A landscape with many peaks, sampled at points; each row gives a point and its height.
A climber steps from a point to the highest of its 2 nearest points, and stops where none of them is higher. Distance is the straight distance between rows; heights are no part of it.
Konan (h 161): [ -3 -11 -26 -35  12 -32   4  46  12   9  27 -23 -34 -41  -9  -7  55  17
  21  -3 -38 -26 -30  13]
Gevup (h 544): [ 27   9 -19 -11  14 -25 -10  41  -5  28  15 -10 -19 -15 -37 -29  33  29
 -17   1  -1 -29 -25  -9]
laka (h 642): [  9   0 -28 -11  -4 -29 -18 -12  -8   1  12  -9  -4 -18 -21 -21  26  17
  22  -3  -1 -17  -3  -2]
ger (h 447): [  0   8  32  64  18  -7 -59  -4  17  17 -42   7  15  14 -21 -34  -1  11
 -41   5   4  28 -22  28]
rom (h 662): [  3 -15 -20  -8 -24  10  52  21 -15 -16  70  -1  53  45 -32   1  16  20
 -36 -34  -3 -43  32  39]
Vir (h 276): [ 13   6  11 -18  -9  29  61  12 -35   4  35  21  10  36  22  26 -20 -19
 -40  11  28 -11  31 -53]
vope (h 725): [-12 -24 -29 -26 -33 -16  20 -35 -21 -32  18 -14  -3 -11  18   4  -8  -5
  53  -5  -1  -6  40 -14]
rul (h 343): [ 12  28  38 -14  40 -18  34  34   5  -5 -11  10   1  31   3   1   8 -29
 -63 -16   7  -3  10  -9]
tonip (h 562): [-24 -19  47   0  23 -38 -12 -50  -7 -17 -39  -8 -18  -3  29  10  -2 -30
  17  18   2  39  15  18]
Tuv (h 98): [ 38   6 -68  -3 -55   4   5  17 -35   4  35 -25  -9 -15 -15 -36  -2  51
  27  -2  14 -30 -10 -28]
zit (h 592): [ 13 -11 -43  15 -50 -26 -25 -55 -11 -37  -9 -29  37 -15  -6 -23 -21  19
  58 -48  14 -12   4  10]
bimeb (h 195): [-27 -15 -11 -18 -16   1  25  -7  13 -28  28  -8 -11 -16  25  22  25  -9
  50  17 -26 -23  21  21]
Kobuv (h 216): [-23 -11 -23   6 -24   1  10  12  22 -17  41 -10  14   4 -13 -10  51  21
  13  -6 -38 -34   9  69]
pufe (h 541): [ -9  21 -48  12 -23  59  -3  17  29  -9  18  14  17  -9  -6   8   3  16
  16  -2 -10 -44  -5   9]
mino (h 347): [ -8  22  36  -6  52  10  -3  77  46  15 -34  -6 -33  -6   5   8  18 -26
 -32   2 -47   8 -41  22]
goki (h 719): [  3  20  16 -22  50 -16 -16  38  29   2 -57  -8 -19  -5   8  19 -18 -40
 -33 -24  -5  34 -31 -11]
fefa (h 622): [  9 -27   1 -46 -10  -9  65  17 -29  15  75  -2  -7  16  -5   1  34   6
 -15   9 -10 -29  27   3]
rina (h 351): [ -6 -35  52  17  13 -25 -23 -46 -35  43 -23   1 -13   0  -5 -31  20  20
  14  36  17  27  23  16]
noba (h 122): [ 52   9 -48   2 -35 -29 -23 -14 -29 -14   4 -41  33  -8 -21 -33 -22  39
  13 -37  27 -19 -19 -17]
vana (h 485): [ 14   9 -45 -22  18 -29 -22   9  33 -31 -37 -25   2 -51   7  28 -18  -4
  19 -54 -14  12 -38  -4]
Beni (h 433): [-25 -13  10 -29  15  -2  -6  -5  13   1 -23   2 -36 -31  35  40  -1 -32
  41  23 -11  18  -1  -7]
tosi (h 684): [ 15  -1  -6  -1  -9  12  -7   7 -19  25   6   2  -3   7 -10 -21   0  20
  -5  26  22  -3   6 -33]
dar (h 466): [-38  -8  -7  -9  -1  38 -10  -7  35  -2 -35  16 -19 -34  34  40 -21 -25
  44  12 -14  11  -9   1]
Muv (h 358): [ -5   5  54  -6  33   1  19  72  18  32  -8 -10 -43   2   9   3  39 -16
 -15  24 -46   8 -32  17]
buse (h 408): [-14  -2  34  45   5  -3 -52 -37   9   1 -47  11  24  13 -10 -29 -14   6
 -14   3  18  25   2  24]
Lobib (h 780): [  5  20 -30  10 -39  44  30  -6 -23 -42  17   6  23  18  10   4 -61  -3
  -5 -19  26  -7  26 -40]
Buni (h 674): [-21  -7  12 -25  -1  63   4  20  25  30  -1  19 -40 -25  31  47  12  -6
  40  41 -20   5 -17 -23]
gek (h 743): [ 51  12 -34 -10 -44  -8  16  18 -47  15  27 -18  -7  -1 -16 -24 -24  34
 -13   1  49 -13  -2 -56]
pup (h 668): [ 16  -8 -12 -20  14 -55 -19 -40 -16 -20 -40 -24 -11 -19  18   1 -30 -19
  16 -16  29  34  -2 -40]
tupi (h 378): [-30 -11  13  -1  16 -16  -5  27  30   5  -4 -12 -38 -21  -6  -7  39   5
  21  18 -40   5 -21  40]
Pip (h 110): [ 43  -3 -61 -13 -48 -22  -7 -10 -43  -3  14 -35   0 -13 -10 -29 -25  31
  33 -19  30 -14  -5 -36]
noza (h 402): [-13   2  47 -18  36 -38  13  13   1   4 -18 -17 -50  -7  16  14  23 -39
  -1  11 -20  35   3   1]
Fifo (h 645): [-24  20  16  -4  13  48  16  28  31  12  -1  20 -26  -4  28  48  -4 -20
  12  20  -7  -2 -15 -16]
sidag (h 715): [-29 -23  16  17 -35  27  19 -59 -30   1  16  16  14   7  29  -2 -13  -4
  23  20  10   8  51   3]
Tal (h 365): [ 18  28 -13 -16  16 -13   7  11   1 -18 -15   0   0   4  10  12 -25 -20
 -15 -22  23 -10   0 -44]
Tova (h 582): [-12  30  48  23  33  37   1  40  30  11 -21  20  -2  25   9  20  -4 -28
 -37  11  -9  12 -21   6]
Zin (h 511): [-47 -15  26   3   8  46 -31  -6  46  19 -39  13 -20 -27  19  26  -3 -12
  36  26 -31  20 -16  21]
zusa (h 204): [-37  -4 -13  -9  -6   3  29  10  22 -33  45  -8   2  -1  -2  14  34  -7
  32  -1 -42 -30  19  58]
Rukas (h 559): [ 18  10 -26 -33  25 -23 -22  25  28 -15 -55 -12 -14 -33   9  23 -33 -14
   5 -45   6  11 -32 -40]
zedi (h 174): [-12 -36   9  28 -32   2  -7 -54 -26   7  14  11  35  27 -17 -47  11  25
  -3  14  10  -5  35  34]
vav (h 546): [ 29  14   4  15  16 -69  -2 -21  -5 -37  -3 -22  41  26 -26 -19   8  10
 -42 -55  13   5   4  20]
tid (h 799): [ 10  33 -17  19  11  53 -36  35  42  10 -23  18  14  -1 -21   7 -13  19
 -23 -18   1 -16 -57 -13]
nopab (h 414): [-27 -31  24 -35  34 -28 -18   4   6   7 -37 -18 -49 -39  16  22   3 -24
  39  21 -27  40  -9  -1]
safu (h 814): [-23   4  15  44   8  66 -51 -16  31  20 -32  29  23   2  -5   2 -15   0
  -9   8   8  17 -12  11]
lag (h 283): [ 28   7  13  -3  -7   3  34  -2 -49   4  11   8  12  35   9  -1 -34 -15
 -45   3  52   6  30 -60]
tusu (h 708): [ 21  -9   8 -13   7 -39 -29 -31 -40  14 -35 -13 -27 -12  13 -12 -25   7
  14  11  35  34  -1 -46]
giked (h 490): [-13  39   9  44   9  53  -4  18  38  -9  12  34  28  30 -13   8  -2  -6
 -44  -7  -7 -25 -10  19]
lek (h 784): [ 34  17 -45 -19 -26  -9  44   4 -39 -40  26 -23  19  19   5  -2 -47  -3
 -11 -33  28 -13  29 -47]
mukit (h 686): [ 15  -9 -57 -32 -20 -44  21   2 -25 -26  48 -33  25  -5 -26 -16  22  29
  22 -41  -6 -39  22  14]
Nevi (h 824): [ -2   2   6 -38  40 -81  19  16   3 -35 -10 -27 -28 -28   7   0  25 -33
   8 -23 -21  14   0  23]
Zemir (h 587): [-32 -15  19  22   7 -40 -31 -48   6 -24 -34   1  -1 -10  15  -5  -5 -20
  22  -2   0  35   9  36]
Vufum (h 329): [  7   0  47  14  26 -43  10  -6 -10  -3  -2   1  11  28 -10 -17   3 -14
 -37   1   9  19  14  19]
Kufol (h 687): [  0 -13 -23 -23  -4 -51   5 -38 -14 -41  -1 -23  -3 -11   6   2  -1 -17
  33 -21   3  11  21   6]
nimo (h 741): [-23 -12  10  -9 -20  41  19 -14 -21  13   8  13 -25 -11  44  17  -5 -23
  41  42   7   5  23 -30]
Degek (h 619): [ 14   5  32   3  26  11 -25  -4  -7  32 -50  19 -24   1  17  18 -38 -26
 -11  14  32  47  -8 -48]
nef (h 816): [ 22  11 -35   1 -55   3  22 -25 -45 -31  21 -12  30  16   7 -11 -58   3
  -1 -18  45  -7  24 -42]
lutu (h 710): [ -8 -16   6 -16 -11  44   5   5 -16  37  -7   9 -46 -24  33  25  -3  -2
  42  50  10  10  -4 -39]
Sig (h 168): [ -6 -14 -13 -29  -5 -23  29  31   4   6  55 -18 -41 -21  -6  -5  62  15
  16  20 -41 -25  -4  28]
veduf (h 181): [-19 -18   6  -6 -18  12  16  -7   1  18  43  -4 -12   3  -9 -10  47  20
  26  33 -24 -23  12  38]
malo (h 677): [ -8  -4  59  15  18  25   4 -20 -14  25 -11  33 -13   9  26  15  -3 -25
   6  48  15  28  20  -9]
Bok (h 509): [ -9  -6  27  33  19  14 -67 -32  14  31 -64   7   1  -7   4   9 -34  -2
   2  11   9  46 -18 -10]
mak (h 656): [ 19 -24 -27 -28 -15 -63  19 -29 -30 -33  24 -35  11  -4 -15 -10   9  13
  19 -35   0  -7  19   9]
gifun (h 557): [ 17   9 -12  38 -12  38 -69   0  21  44 -29   7  11  -8 -32 -22 -10  40
 -15   6  11   1 -46 -13]
Veva (h 735): [-39   9  13  43  -1  27 -27 -47  27 -25 -36  23  30  14  14   6 -26 -19
   9  -6   0  13   9  31]
geb (h 386): [-16 -22  16 -14  33 -25 -52 -21   8  19 -56 -14 -32 -44   8  12 -10 -12
  24   8 -14  51 -20   6]
Nat (h 789): [  2 -12   0 -28  34 -71 -15   3  -2  -2 -18 -30 -31 -34  -4 -14  21  -7
  12  -8 -13  15 -11  12]
lefaf (h 148): [ 12 -22  -1  17  -6 -53 -42 -34 -13   8  -4 -20  12 -16 -37 -53  19  42
   3 -10   7   2  -3  22]
Sufad (h 321): [ 23   0  18   8   9 -26   0 -27 -24   4   5  11  18  21 -16 -17  -7  -4
 -34  -4  22  12  19 -15]
Fovop (h 813): [-45   1   8  43  -5  40  -8 -13  42 -28 -12  29  20  13   9   8  -5 -12
   0   8 -12  -1  -3  40]
Bago (h 694): [ -8  -8  75  16  11   9  32 -25 -24  21   8  25  -9  26  24  13  20 -22
  -8  31  -1  30  30  15]
kuzad (h 413): [-23  -9  36   4  14  39 -14  24  10  48   0  14 -37  -3   7  13  27   1
  12  43 -22  11 -17  16]
lom (h 639): [ 23  22   0  -5  33   0 -39  18  40   5 -62  -4  -5 -14   1  20 -41 -14
 -25 -27   9  26 -40 -39]
vel (h 713): [ 41   3 -27  -4  -9 -15  11  12 -39  23  31  -2   5  14 -31 -31   7  33
 -19  10  30 -25  10 -29]
Muf (h 444): [ 29  33  -6  14  27 -10 -42  34  26  17 -24   0  14   4 -47 -26   9  19
 -51 -38   6  -7 -54  -2]
virap (h 390): [-29 -10  18 -31  28 -22  12  28  22  -2  -8 -22 -56 -37  24   8  32 -21
  31  16 -62  11 -19  33]
romo (h 746): [ -9 -23  33 -14   2 -16  26 -49 -27  -1   4  13  -6   2  30  11   1 -24
  19  29  10  22  43  -8]
fasuv (h 84): [ 24  19 -75   8 -50  29  -8  19  -4 -17  24 -15  13 -13  -9 -12 -14  37
  35 -19  10 -36 -14 -18]
rov (h 369): [-21 -21  42  32 -11 -41   4 -59 -17 -15  -7   5  22  30  -1 -17   3  -6
 -18   7   3  28  32  54]
pelub (h 517): [ 23   9 -12   6  16   6 -23  55   6  46  30   6  -4   5 -39 -23  34  40
 -34  16  -4 -32 -31  -4]
Bage (h 182): [-33 -42  22  19 -28   0  17 -42 -11  15  30   8  11  17  -2 -21  29  12
  15  23 -10   2  40  54]
kavu (h 574): [ -7  -7  14   9  -8  36  40  -6 -17  -8  42  23  36  46  -3   4 -16   1
 -42  -4   8 -15  32   7]
zadi (h 769): [ -4 -11 -61 -43 -14   3  -6  27   7   9   1 -19 -42 -54  11  17   9  11
  55  13 -19  -8 -23 -35]
Fosit (h 226): [ -7 -17  -9  15 -16 -20  26  21   5 -10  47  -8  15  31 -28 -19  45  20
 -18   2 -36 -27   8  70]
ruki (h 519): [-16  15  40  40  10  45   2  27  26  11  17  28  11  35 -13  -4  15  -3
 -42  20 -13 -12  -2  31]
Pud (h 766): [  1  -7 -41 -24 -48  -8  30 -33 -36 -21   3 -14 -13 -13  30   2 -37  -9
  41   9  31   4  28 -35]
Gogek (h 648): [ -2   1  -5  -8  -8   4  31 -32 -23 -42   3  -4  11  13  29  15 -43 -35
   7  -8  25  10  36 -36]
dele (h 419): [-19   6 -43 -34  17 -22  -2  14  35 -34 -26 -17 -17 -51  13  31   5 -19
  39 -33 -34   0 -28  17]
tofir (h 573): [-24  -4   2  12   9  37 -47   8  42  27 -37   7 -11 -26  -2  13  -7  11
  16  20 -25  21 -26  34]
pibod (h 241): [-21 -16   6   4 -16 -10  21 -28 -14 -26  29  -2  23  16  -6  -5   4  -6
 -10  -8  -8  -2  24  37]
Luf (h 389): [ -1  22 -13  -8  17 -14   4   5  21 -37 -22   0   8  -3   2  25  -7 -31
  -4 -36  -1  -2   1  -2]
fiza (h 791): [  4  13  11 -22  48 -55   2  40  19 -22 -30 -27 -23 -16   8 -14  25 -33
 -22 -24 -17  18 -23  23]
mut (h 67): [  5  -1 -65   1 -60  50   2  11  -9  10  11 -12  -5 -18   0  -7 -26  37
  35  18  13 -25 -17 -26]
poma (h 671): [ 29  33 -51   2  -5  30 -14  48  30  -6  -3  -1  11  -7 -22  13  -5  14
 -12 -18   2 -30 -34 -21]
Ril (h 679): [-37 -17   9  41  -7  46 -52 -22  39  23 -42  21   8  -7  -1 -10  -5   9
  21  20 -10  11 -11  37]
nav (h 489): [ 13  12  -8  18   0  47  -3  45  14  43  37  25   3  11 -22  -7  25  32
 -27  24   6 -37 -14  -6]
nebo (h 588): [ -6   4  17  -3  -3  36  63  20  -2   3  63  22  26  46  -5  14  12 -14
 -52 -12  -7 -34  23  16]
zuba (h 756): [ 18  22 -60 -31 -35  10  48  23 -29 -32  43 -26   7   5   5  13 -21   7
   6 -24  17 -27  18 -42]
fale (h 678): [-15  -6   0  11 -29  17  18 -57 -29 -20 -12  17  12   4  42   4 -52 -23
  20  10  28  17  48 -21]
Limuk (h 429): [  7  39 -41   3   4   6   7   7  35 -55 -11 -12  35   2  -1  30  -5  -9
   0 -61  -5 -26 -13  -1]
Vuvem (h 249): [-10   4  14   1   6  -6  29 -21   3 -37  10  16  27  22  13  19  -9 -31
 -12 -11   2  -3  31  17]
sivif (h 691): [ -4  27  18  44  16  47 -29   1  26   1 -31  35  25  16   2   5 -30 -14
 -34  -5  19   1 -16 -18]
zumas (h 683): [-17 -31  11   7 -29  14  -5 -52 -20  18  -8  13  -6  -8  21 -16 -14   1
  43  35  21  14  38  -9]
bot (h 487): [ 16  20   9  20  22 -20 -20  23  10   8  -5   4  11  16 -31 -24  22  14
 -47  -6  -1  -8 -20  13]
bofi (h 714): [-23   7 -16  12 -23  65  37  14  18 -24  53  26  28  14  -4  18   2   0
   0   2 -21 -38  19  17]
bovan (h 709): [-16 -26  61  17   3  -6  41 -49 -38   7  15  31  20  32  26   8  -6 -26
 -36  19  18  25  48   7]
Gukil (h 383): [-25  -5  52  51  10  -3 -11 -52   1  -4 -27  22  21  20   1 -13 -18 -14
 -25   7  12  34  23  31]
gubu (h 653): [  1 -18   9  13 -12  13 -14 -25 -17  36   1  12 -14  -3   6 -18   0  20
  27  39  19   7   7 -13]
vuzo (h 293): [ 50  25  -8   2  -6 -18   9 -17 -40  -3  -4  -8  19  29  -3 -15 -37  -4
 -36 -15  54   8  13 -60]
Mepi (h 612): [ 18   1   0 -35  -4   6  52  38 -23  33  63   6 -16  10  -2   3  38  14
 -17  24  -1 -27   8 -27]
natam (h 602): [ 26  22 -49 -13 -12   8  -5  25  14  -9 -15 -10  -3 -15  -4  13 -16  12
  14 -24   7  -9 -27 -38]
baga (h 618): [-10   1 -39   3 -16  42 -28  14  30   2 -11   8  -7 -28  -2  13   0  19
  33  13 -15 -18 -24  -1]
sodep (h 189): [-33 -28  19  -8 -22   3  30 -31  -1  -5  32  -1 -14   1  19   0  27  -7
  37  29 -27  -4  32  41]
timi (h 548): [-13  22  41  45  22  44 -25  25  27  26 -15  32  10  16  -5   1  13   0
 -30  23  -5   3 -29  20]
Vevur (h 738): [  3  29 -45  32 -31  75  23  14   3 -31  22  24  34  25  15   5 -45   0
 -11 -19  15 -33  19 -32]
Bup (h 403): [ 10   5 -22  -3  16 -42 -49   6  31 -22 -50 -30   1 -40 -20  -1  -7  10
   9 -42 -23  16 -50  23]
dimu (h 644): [ -2 -37 -10 -20 -17 -13  61  -4 -43  -4  64  -7  33  49 -24   2   8  19
 -26 -23   4 -25  28  15]
Kas (h 461): [  1  14   2  18  -3  72 -16  42   9  52  12  32  -8   7  -1   8  -2  16
 -15  35  11 -19 -16 -31]
fikig (h 420): [  2 -15  35  -3  33 -20 -22   8 -17  48  -7  -1 -37  -8  -1 -14  22   5
   4  25  -3  31 -12  -2]
fug (h 410): [ -6 -16  42 -25  24 -27  16   2 -15  25   6  -6 -40  -8   6   0  33  -6
  17  37 -10  16  12  -4]
Lavof (h 264): [-16   6  -1 -22 -15  39  55   4  -4 -23  54  17   3  13  26  32 -10 -31
   3   7 -14 -24  31  -4]
Fidi (h 721): [ 22  10 -70 -35 -26  -5  25  19 -16 -19  47 -27   9  -5  -7  -5   9  20
  20 -12  -4 -39  10  -7]
Sozut (h 352): [ 15  23  17 -26  32  -2  23  28  10  -2   1  13 -12  23   1  17   0 -25
 -24  -2  11 -12   0 -33]
runo (h 647): [  9 -14 -27  -7 -17 -55 -14 -61 -10 -47 -19 -32  18 -22  -5 -18 -12   2
  43 -39  12   3   7   4]
Dis (h 484): [-10  29 -60   1  -4  32  -3  25  34 -34   3   4  20 -14   2  24   3   1
  21 -31 -20 -29 -16   6]
mazem (h 600): [  6   8  18  -9   0   8  50  37  -3  20  54  16   8  28  -9   0  38   2
 -40   8 -18 -20   4   4]
kugu (h 570): [ 33  19  -8  -9  20 -68  -8 -13  -7 -28 -13 -29  19  -6 -22 -15   0  -3
 -18 -55  11   1  -9  -3]
pob (h 498): [  0  13  36  40  28  26 -56  15  19  39 -38  18   1  16 -23 -11  -2  14
 -31  13   9  22 -33  11]
lam (h 817): [ 20   6 -38 -11 -34  -2   1  -8 -24   2  -4 -11 -25 -18  17  -2 -32   3
  26   7  28   6   5 -46]
Lub (h 136): [ 45  -9 -18  10 -15 -49 -31 -28 -30   8   2 -28  33  -3 -45 -50   2  44
  -2 -24  23 -10 -12  -7]
raf (h 311): [ 24 -10  11   7 -16 -23  11 -27 -44  12  24  11  39  40 -29 -30 -10  25
 -51 -16  43  -1  36 -22]
Tipar (h 631): [ -5 -43  19 -27 -19 -21  66  -5 -36   9  68   1  15  35  -4   9  22  -1
 -18   3 -16 -15  26  24]
felom (h 443): [ 14 -14  21   5  34  -3 -56  20  -7  62 -17   2 -21 -20 -20 -15   4  34
   7  27  -5  26 -25 -13]
Kezil (h 270): [  1  12 -12 -25 -12  34  72  23 -17 -14  52  16  19  36  17  31 -11 -25
 -18 -14   2 -31  37 -26]
duzez (h 336): [-19  25  12 -20  33   8   5  61  57 -20 -33  -8 -29 -17  17  34   8 -37
 -12 -10 -45   4 -33  26]
zira (h 380): [ -4   6 -24 -30  40 -25 -10  39  32 -11 -18 -25 -22 -43  -2  16  17 -11
  12 -26 -35  -3 -39  15]
mur (h 361): [ -5 -34  38  29 -11 -51 -17 -54 -32  12  -4  -1  -1  13  -3 -41  11  15
   2  18   4  27  28  41]
donan (h 407): [ 11  12 -43  -1   1   0 -60   4  44  -9 -43 -24  13 -48 -22   7  -4  24
  26 -35 -20   3 -59  19]
far (h 54): [ -5   3 -39  12 -43  74  -6  21  -1  33  14  18 -12  -6  13  -4 -13  34
  27  37   8 -19 -11 -25]
Zazo (h 302): [ 49   5  -7   6  -9 -38   5 -17 -37  -7  13  -8  45  28 -21 -19 -32   8
 -47 -42  45  -3  13 -39]
nel (h 435): [-19   1  26  24   0  66 -15  12   8  49  -7  32 -14  -6  11   9   4  14
   6  48   9   3 -10 -11]
nuv (h 621): [  1 -39  35 -28 -11 -32  60 -22 -60  18  45   6  -4  27   9   4  18  -4
 -14  20   4   9  42   4]
das (h 556): [  5   7  22  41   3  22  13 -19  -4 -10  10  24  43  47  -8 -12 -16  -7
 -52  -5  19 -12  26  13]
vefig (h 366): [ -4   3  19 -13  27 -27  10  63  21   3   5 -14 -39 -13  -8 -16  50  -6
 -15  13 -51   2 -29  34]
nopun (h 726): [  1 -36  33  -6 -14 -21  28 -58 -45  -6  18  12  13  20  16   6 -21 -15
  -4   9  28  21  49  -7]
pim (h 257): [-29   5  20   3  -7  35  33 -23  -2 -24  19  28  10  16  31  26 -15 -32
   1   7   1  -4  38   1]
bavuk (h 703): [ -9  -3 -33 -36  -2  28 -12  26  21   7 -15  -5 -28 -41  19  29  -5   1
  38  13  -8  -3 -23 -22]
kiv (h 510): [ 24  13 -24  13  22 -15 -51  45  25  25 -18 -20  -2 -16 -45 -21  19  31
 -21 -19 -19  -5 -61  16]
segi (h 753): [-35  12   8  33 -21  65  12  -5  28 -13  20  27  22  10  10  10  -2  -4
   2   7 -14 -23  16  32]
Fovig (h 669): [-25  14  23  45   8  29 -11 -32  21 -19 -32  32  28  18  13  11 -37 -30
 -20  -2  25  13  10  -6]
gogel (h 175): [-17 -23 -21 -22 -15 -17  13  -5  -6   7  43 -12 -19 -30  -5 -14  51  24
  50  31 -31 -24  15  36]
Suris (h 518): [ 25  26 -10  19  11 -23  -5   5  10 -26   0  -1  30  29 -24  -9   1   5
 -39 -36   9 -12   4  15]
Pef (h 234): [-10 -28  22   9  -5 -40  30  -4 -11 -12  28  -7  10  31 -15 -15  35   2
 -19   5 -28  -7  22  57]
puro (h 586): [ 18  -1 -30   6   1 -15 -34  17   4  20   8 -14   5 -22 -36 -30  26  46
   1 -11  -7 -15 -33  12]
nin (h 515): [ 22   6 -56  -4 -19   3 -34   9  22  -1 -22 -13  11 -39 -11   3 -14  27
  26 -26  -8  -8 -50  -5]
budom (h 528): [ -6  23  16  51  -2  35  -7 -13  21 -13   7  36  49  37 -22 -16  -7  11
 -53 -12  10 -13   2  37]
medi (h 760): [  2  21  41 -30  60 -36  -5  58  24  -5 -48 -21 -33   0  13   4   7 -40
 -28 -18 -29  33 -31   7]
Zibav (h 432): [ -3 -15  15   2  21   2 -71 -18  25  26 -70  -2  -3 -37  -5  12 -25  -1
  18   3 -14  47 -32  17]
fof (h 685): [  6  21 -26  27 -21  52 -10   2   8 -13  10  22  31  23 -12  -5 -31  17
 -22  -4  16 -26  -3 -21]
Regi (h 771): [ 33  17 -34 -27 -27 -15  23  13 -51  17   9 -21 -21  -7   2  -8 -23   2
   2  12  38  -2  -2 -65]
gavul (h 616): [-22  36  16  -5  33  46   1  42  53   3 -28  25 -15   2  18  41  -4 -34
 -12   2 -19  -1 -23 -13]
fol (h 571): [ 10 -11  15   7   8   5 -41 -14  -3  38 -55   5 -17 -23  16  10 -33   5
  15  21  26  38 -15 -33]
sema (h 397): [-18 -22  41 -22  20 -43  28  22  -1 -10   1 -25 -51 -13  28   7  42 -32
  16  14 -46  21  -2  32]
fek (h 354): [-10  16 -11 -28  32  -7  22  46  38 -29   1  -5 -25 -19  10  29  25 -34
   9 -19 -35 -16 -17  15]
vupav (h 599): [ 41  14 -26 -14  -1 -59  10 -30 -17 -47   4 -35  28   9  -9   0 -20  -2
  -2 -61  17  -3  19 -25]
Debe (h 625): [ 21  -4  -6 -21  -5 -41  21 -37 -33 -43   2 -16  16  13   7   7 -38 -28
  -6 -30  32  11  31 -37]
Zuno (h 748): [-35  -3  55   1  -7  33  31 -19   0  11   2  20 -31  -2  36  41  27 -35
  31  40 -27  16  19  13]
dab (h 675): [ 10  14 -20  31  -5  34 -40  11  29  13 -18  15  30  15 -20  -6 -11  29
 -20  -9  12 -14 -27  -3]
suli (h 688): [-11   5 -19   8 -21  28  28  21  10 -16  57  14  32  27 -20   4  19  20
 -19 -13 -16 -41  13  21]
Seg (h 655): [ -9   1  63  14  41  11 -15  -4  -4  26 -39  19 -29   4  19  16  -8 -25
  -8  22   8  37   4 -14]
subeg (h 162): [  4 -24  -3  24 -33 -13 -39 -53 -13  20   0   3  27   0 -29 -59  15  43
  16   8  12  -3   8  24]
duvem (h 767): [-33 -19  47 -19  -5   6  33 -26 -19   0  18   9 -32  -6  42  33   9 -28
  39  38  -4  14  36 -12]
Lolen (h 749): [ 16  -8   3 -23  26 -47 -25 -12 -12  12 -17 -19 -22 -25 -11 -11   1  13
   7   7  10  15 -15 -22]
Gosu (h 698): [ 12 -14 -49 -31  -5 -28 -19   8  -8  -6   2 -29 -21 -47  -3 -13  17  11
  48  -2  -8 -13 -23 -18]
fazos (h 628): [ -2 -16  12   3   2 -51 -30 -68  -7 -17 -48 -14  -3  -9   5  -9 -21 -13
  22 -15  15  33  10  -7]
Ribor (h 337): [ 12  11  49   8  24 -25  38  25   4  -3  -3   6  15  48  -2 -11  18 -20
 -75  -9  -3   7  11  31]
taru (h 480): [ 22   4   2  14  12   1 -60  10  -4  47 -21  -1  -1  -4 -29 -26   1  36
 -15  10  12  10 -36 -20]

For each start below, name the point where the climber stops.
giked: Fovop
gogel: zadi
fek: Nevi
bot: sidag
mino: tid
Bage: zadi
Lavof: zadi
mut: zadi

Call two points neighbours if one is among the 2 nearest of the other. Go from one point of each pair to the other, from neighbour to neighbour, staying as high as possible. Name the lowest point that can't be avoided.
puro, Nevi: Bup
Kufol, tid: mak
Kufol, sidag: gubu
sidag, zadi: Muf
duvem, Fovop: nuv
nef, tid: dab
Fovop, safu: Fovig
